Points, in no order, along strands that fork, close into loops and pass close to each other.
(in the rows, 128 means zero)
Two points are linked if the straight distance between their rows is under 116. Some points are linked to none.
q_819: [117 147 124 121  85 114  98 150 109 133 179  96 147 132  60 115  89 186
 136 118 161 148]
q_876: [167 163 146 146 128 116 151 120 118 129  62 122  96 126  62  91 122 145
 134 133  99 122]
q_315: [ 64 134 133 137 116 155  92 173  97 122  99 105 103 109  88  90  95 136
 165  98 163 186]
q_750: [118 167 104 163 161 168 144 160 137 142  70 167  70 130 182 117 138 108
 110 181  90 126]
q_598: [138 108  76 115 144  92 108 179  67 102 181 103 132 111 181 113 101 198
  99 124 104 187]
q_267: [137 133 123 113 152 140 101  99 188 116  75 166 100 106 144 113  96 159
  52 114 156 153]
q_833: [ 88 161 151 117  93 154  86 143 117 181  84 125  85 137  66  83 106 130
 105 118 129 114]
q_831: [121  78 116 114 172 156 106 119 144  83  87 136 113 100 180 131 133 117
 114 126 158 167]
q_76: [132 120 119 171 177 161 129 101  86  71  88 122  85 115 140 119 118 155
 170 121 102 191]
q_733: [140 159  84 157 164 132 143 145 131 130 108 168  95 124 202 163 160  89
 146 169  99 142]
q_636: [116 115 126 146 127 129 169 129 156  81  91 174  90 111 143 155 146 139
 143 173 158 141]
q_678: [ 73 164 127 146  77 141 117  99 140 156 146 146  97 128  60 137 115 114
 154 133 148 139]
q_486: [188 124  86 109 129  72 149 185 102 100 149 107 120 100 164 145 105 135
 151  95 103 172]
q_386: [112 151  89 165 154 108 149 186  90 118 183 146 152 141 170 150 128 118
 125 138 109 157]
q_217: [106 141 128  95 131 155 126  69  75  98 132  96 126 130 121 129 104 115
 177  72 106 184]
q_401: [164 149 108 120 121 118 162 132 107 131 143 119 130 146 159 165 152  86
 166 138  81 112]
q_874: [108 162 123  66 107 118 159  71 117 122 145 121 108 113 133 168 105  92
 164  76 109 153]
q_959: [ 74 120 111 127 121  67 102 172 145 113 142 174 123  50 143 118 128  95
 143 150 143 154]
q_269: [129 119 146 132 144 138 103  87 181 120  76 163 148 106 117 105 122 141
 104 119 199 151]
q_208: [109  86 145  88 121 143  62 111 115 129 144  96 161 128 111 125 126 148
  83  93 153 135]
q_496: [192 140 103 121 161 164 169  85 127 107 111 105 133 180 168 137 117 112
 151  86 107 138]
q_782: [146 133 133 133 149 157 141  82 123 122 129 138 147 173 124 137 123 150
  88 104 141 110]
q_365: [140 109 128 131 158 161 118  90  89  76 142 101 126 116 121 136 122 177
 158  86 134 189]
q_329: [101 182 114 169  86  98  99 122 167 156 180 163  95 109  63  96  90 167
 103 148 151 115]
q_796: [113  54 142 106  95  85 147 201 161 101 130 136 137 120 122 156 127 126
 133 156 179  76]
q_906: [147  60 161 131 142 135 167 126 136  96  86 101 102 148 118 130 111 137
 148 128 157 116]
q_492: [111  86 139 124 124 137 188 147 156  99  68 148 101 150 133 147 104 133
 170 120 174 142]
q_341: [156 176  90 149 135  70 155 178 148 137 153 149 118 111 171 133  75 140
  87 140 107 148]
q_149: [107  92 141 124 106  80 181 173 182 124 160 173 150 122 146 154 114 120
 147 152 186 102]
q_506: [136 165 111 128 149 187 158  76 115 120 144 102 146 196 130 131  99 124
 136  72 120 142]
q_212: [137 140 142 151 129 132 124 165 106 106 124 106 182 144 114 111 154 115
 186 105 127 145]
q_95: [112 122 182 139  88 161 162  86 160 183  89 136  97 150  75 100  95 103
 143 150 135  87]
q_542: [ 93 137 155 146 134 176 157  87 107 138 173  92 124 189  86 141  90 131
 142  87 152 137]
q_206: [169  96 131  96 137 158 165  85 178 134  75 153 112 139 183 141 134 103
 133 163 114  98]
q_220: [181 193  93 109 129  99 157 122 144 120 108 144  80 114 155 140  82 144
 102 117  96 156]
q_557: [168 118 114 100 134  69 154 174 122 120 174 100 142 144 137 126  86 165
  70 105 138 138]
q_615: [129 132 161 138 125 102 141 121 172 139 119 142  86 108  96 104  59 161
 116 120 164 120]
q_381: [ 84  75 145  83 132 175  97 119  82 113 120  86 116 137 119 147 141 137
 123  91 144 142]
q_644: [118 184 117 128  59 106 122 119 106 164 200 126 184 125  67 149 157 108
 165 149 108 111]
q_794: [149 113  81 112 130  58 129 170  82 124 189 110 116 127 148 108  81 204
  46 147 107 144]
q_952: [186 132 141 115 117  97 179 166 167 130  74 126 148 149 108 123  98 131
 160 110 158 117]
q_534: [131 110 180 129 124 113 132  69 200 148 150 164 106 106 107 113  89 158
  89 138 172  86]
q_889: [ 85 123 109 107 108 132 112 170 132 113 134 147 139 133 130 147 116 139
 115 106 188 162]
q_581: [148 158 117 165 113  93 146 156 160 148 171 156 198 159  95 118 141 153
  99 140 172  96]
q_167: [167 107 153 166 140 129 111 141 143 128 128  97 185 172  64 108 132 174
 116 117 176  95]
q_917: [143 125 142 159 162 135 135 185  97 106  95  83 132 127 131  90 150 142
 163 133  89 138]
q_613: [109 190 128 180 132 139 161 156  80 129 181 140 131 167 137 144 137 121
 134 145  88 123]
q_327: [ 92 103 123 141 100 150 144 140 136 111 153 150 131 170 102 180 127 171
 120 125 210 128]
q_193: [114 165 131  86  98 106 171  58 145 145 170 155 108  99 154 163  96  81
 132 125 103 124]
q_60: [143 141  89 128 136 158  73  96  92  98 127 133 195  99 162 123 176 179
 131 108 110 184]
q_751: [115 117 100  93 155 156 118 101 138 106 128 156  91  90 211 164 115 115
  95 118 138 150]
q_335: [131  77 137  95 129  82 131 203 125 127 136  99 126 109 121 128 129 132
 110 121 135  88]
q_922: [132 107 108  66  87 101 122 132 169 121 118 165 101 103 140 151 114 169
  72 133 191 108]
q_703: [138 131 129  43 110 117 138 137 172 127 118 173  75 104 187 156 111 127
  81 149 139 101]
q_519: [ 85 181 130 115 104 141 171  82 155 147 107 165  99 127 136 133  93  81
 153 132 106 120]
q_40: [174 163 147 159 140 113 163 151 119 145  75  96  78 134 106  89  97 117
 156 130  55 122]
q_999: [144 102 130  80 133 100  86 142 107 140 111  88 121  95 157 143 179 100
 107 139  86 106]
q_712: [164 206  69 133 141 116 165 149 144 132  93 161  74 103 171 150 128 124
 161 144  97 144]
q_944: [139  83 128 132 134 185 126  71 120 131  52 148 132 136 112 113 159 115
 113 140 153 126]
q_225: [103 158 167 134 136 126 117 145 139 160 111 101  92 130 102  77  71 135
 108  95 120 122]
q_546: [130 125 108 138 136 113 126 181 100 116 170 123 192 114 159 129 146 140
 151 114 128 158]
q_927: [ 84 166 118 171 100 169 113  70 126 142 171 114 123 165  62 134 108 132
 183 113 129 130]
q_204: [172 127 137  99 135  57 154 130 172 146 136 158  84  55 173 129 127 108
 136 172  86 103]
q_628: [155 109 163 146 128  83 150 131 139 140 147 127 159 133 115 135 185 112
 117 157 121  62]
q_930: [111 180  96 159 169 155 104 110 114 141 147 156 161 146 181 120 149 102
 103 118  89 151]
q_374: [109 145 137  70  95 120 108 106 112 139 117 117  78  86 105 128 110 146
 110 108 118 129]
q_196: [131 131 129 124  76 126 141 107  98 126 178 118 160 143  66 163 183 131
 155 142 126  99]
q_575: [104 106 128 170 134 162  89 144 115 116  86 120 133 130  74  90 136 151
 153 117 159 156]
q_440: [163 125 142 189 106 109  83 114 148 145 175 104 172 137  48 105 140 178
 158 127 157 122]
q_194: [154 124 111  71 137 153 132 148 155 147  79 158  92 129 210 156 139  90
 115 162 127  91]
q_413: [117 103 156 173 133 132 127  66 189 128 166 147 128 141 102 134 103 153
 137 126 182 122]
q_404: [181 122 127 166 140  95 142 159 116 121 168 113 215 170 105 131 145 170
 119 129 138 106]
q_460: [119 123 148 166 141 109 120 163 108 141 178 120 168 140 119 119 188 138
  92 171 108  67]
q_360: [173 125  89 112 199 172 138 102 133 144 128 111 113 165 230 149 126  96
 136 102 117 141]
q_532: [121 113 140 100 146 179  98 123 148 144  54 135  93 134 127 107 105 126
  58 116 148 122]
q_126: [149 148 125 143 163 159 154 163 138 160  61 122  72 175 167 106 107 111
 102 145  94 102]
q_234: [139 162 134 147 150 145 131 168  69 122 122 118 124 157 128 130 161 141
 126 167  91 112]
q_80: [122 137  99 100 150  95 143 178  86 108 177 109 112 100 163 136  60 153
 126 105 106 192]
q_902: [122 116 131 141 143 163  88 113 126 121  69 133 170 142 104  99 188 124
 132 148 136 134]
q_916: [118  86 166 182 117 136  84  98 139 146 158  82 146 110  39 100 152 134
 175 137 139 108]
q_659: [134  47 168 153 160 140 132 101 116  98 131  93 142 141 120 131 137 131
 153 117 129 123]
q_443: [125 114 112 114 130  91 110 182 112 126 133 112  87  90 152 116 138 118
 107 148  92 111]
q_448: [115 104 142 121  97 120 126  43 179 118 169 155 149 108 108 160 137 110
 159 127 177 117]
q_726: [ 79 121 162 138  84 170 150  74 133 144 111 136  89 130  75 127 115 104
 179 141 150 118]
q_325: [111 169 130 114 108 113 119 172 120 184 156 108 148 134 134 123 126  97
 100 132  91 117]
q_940: [150 132  57  78 142 128  87 170  87 135 159  93 181 134 206 135 136 128
  98 110  98 164]
q_893: [120  55 146 136 159 183 137 141  95 116 132  77 145 164 153 139 157  89
 165 127 107 127]
q_436: [135 120 137 140 139 214 128  73 132 129  64 143 103 174 128 121 119 136
  83 116 145 113]
q_192: [ 89 102 112 109 167 127  97 117  73 128 195 108 129 107 192 149 136 113
  93 122  94 158]
q_661: [ 56 145 115 108 102 137  70 172 134 150 127 125 125 102 101 125 105 124
 130  98 165 157]
q_815: [101  97 134 133 151 127 123 107 177  87 100 175 139  88 142 129 116 113
 140 104 189 178]
q_884: [150 139 138 113 114 140 126  36 143 133 155 148 157 158  93 150 145 132
 117 117 149 102]
q_179: [ 84 127 103 117 170 128 100 119 140 133 175 142 124 107 212 138 121 100
  66 108 127 149]
q_10: [180 114 164 145 121 105 131 123 133 121  83  83 126 131  43  72 106 175
 150 116 122 116]
q_713: [116 137 116 166  88  87 104 169 115 135 204 147 197 149  93 129 170 154
  85 171 143  97]
q_235: [ 95 126 143 140 145 171 133 120 122 163 116 119 145 140 160 129 165  40
 147 146  92 112]
q_17: [ 95 107 161 128 117 155  83 108 162 166  62 124 100 131  91  72 111 131
  84 130 168 108]
q_227: [146 163 144 161 148 160 164 136 116 179  97 103 108 165 145  88 109  86
 134 133  68  95]
q_569: [132 100 130 139 110 106 118 103 141  84 107 183 100  97 108 157 191 155
 116 159 161 113]
q_914: [132  80 189 188 131 120 126 124 145 129 106  93 121 120  50  85 138 147
 156 144 146 106]
q_399: [111 154 111 149  97 175 100  39  96 105 154 124 146 143  64 126 154 143
 196 108 127 166]
q_151: [148 135  90 118  91 118  73 139  77  93 148 121 186 112 127 126 197 175
 117 140 119 149]
q_996: [102 157 134 124 141 138 103 121 114 167 156 126 170 129 163 126 155  69
 111 127  80 118]
q_34: [145 179  64 123 147 144  71  93  87 110 163 156 162 113 181 119 166 138
 103 114  92 175]
q_6: [153 104 158  81 127 125  89 146 136 150  63  94 118 111 105 114 155 104
  98 136 112  71]
q_358: [165 142  95 109 175 143 116 149  93 143 166 100 162 154 206 142 122  94
 125  90  99 140]
q_337: [118 184 116 103  83  96 129 152  74 161 167 112 146 131 104 135 148 106
 141 153  70 115]
q_239: [164  97 151 140 114  87 149 112 131  87 133 163 139 117 107 162 199 153
 134 175 126  79]
q_181: [148 123 125 146 110  99 165 160 157 111  83 142 161 138 104 115 158 102
 183 131 141 125]
q_684: [112 139 126 131 118  98 180 139 171 124 155 170 132 126 151 158 128  80
 159 147 141 119]
q_495: [149 102 162 103 128 152 126 108 156 154  57 122 126 143 146 121 151  89
  95 155  99  59]
q_866: [100 155 175 131 101 148 175 103 187 181  87 143 110 138 126  96  93  73
 155 151  94  80]
q_463: [142 118 123  91  85 112  98 138  71 115 123 121 148 120  88 151 204 142
 132 153 103 112]
q_124: [ 86 113 136 150 125 112 134 130 149 123 137 172 137  81 146 146 166  65
 152 154 129 133]
q_787: [ 64  95 140  94 127 146  94 124  82 113 179  99 125 103 153 158 138 125
 145 108 119 157]
q_582: [176 131 131 106 122  70 160 168 152 139 119 108 136 134 131 127  65 147
 121  91 122 125]
q_451: [138  86 147 176 183  83 134 190 110  98 132  88 125  86 153 107 134 122
 158 141  92 137]

A fork is a point with three links, a tip a point with one. Leave the first point through the second and follow the links. Name the first fork or tip that comes.
q_341, q_220 | q_893
q_10, q_876 | q_341
q_208, q_381 | q_532
q_796, q_335 | q_922
q_34, q_60 | q_996
q_495, q_6 | q_959

A tip is a point with one link. Name the tips that can be reached along the links from each point below, in the order of the rows.
q_225 | q_76, q_208, q_327, q_940, q_399
q_335 | q_959, q_922
q_713 | q_341, q_893
q_181 | q_486, q_451
q_151 | q_235
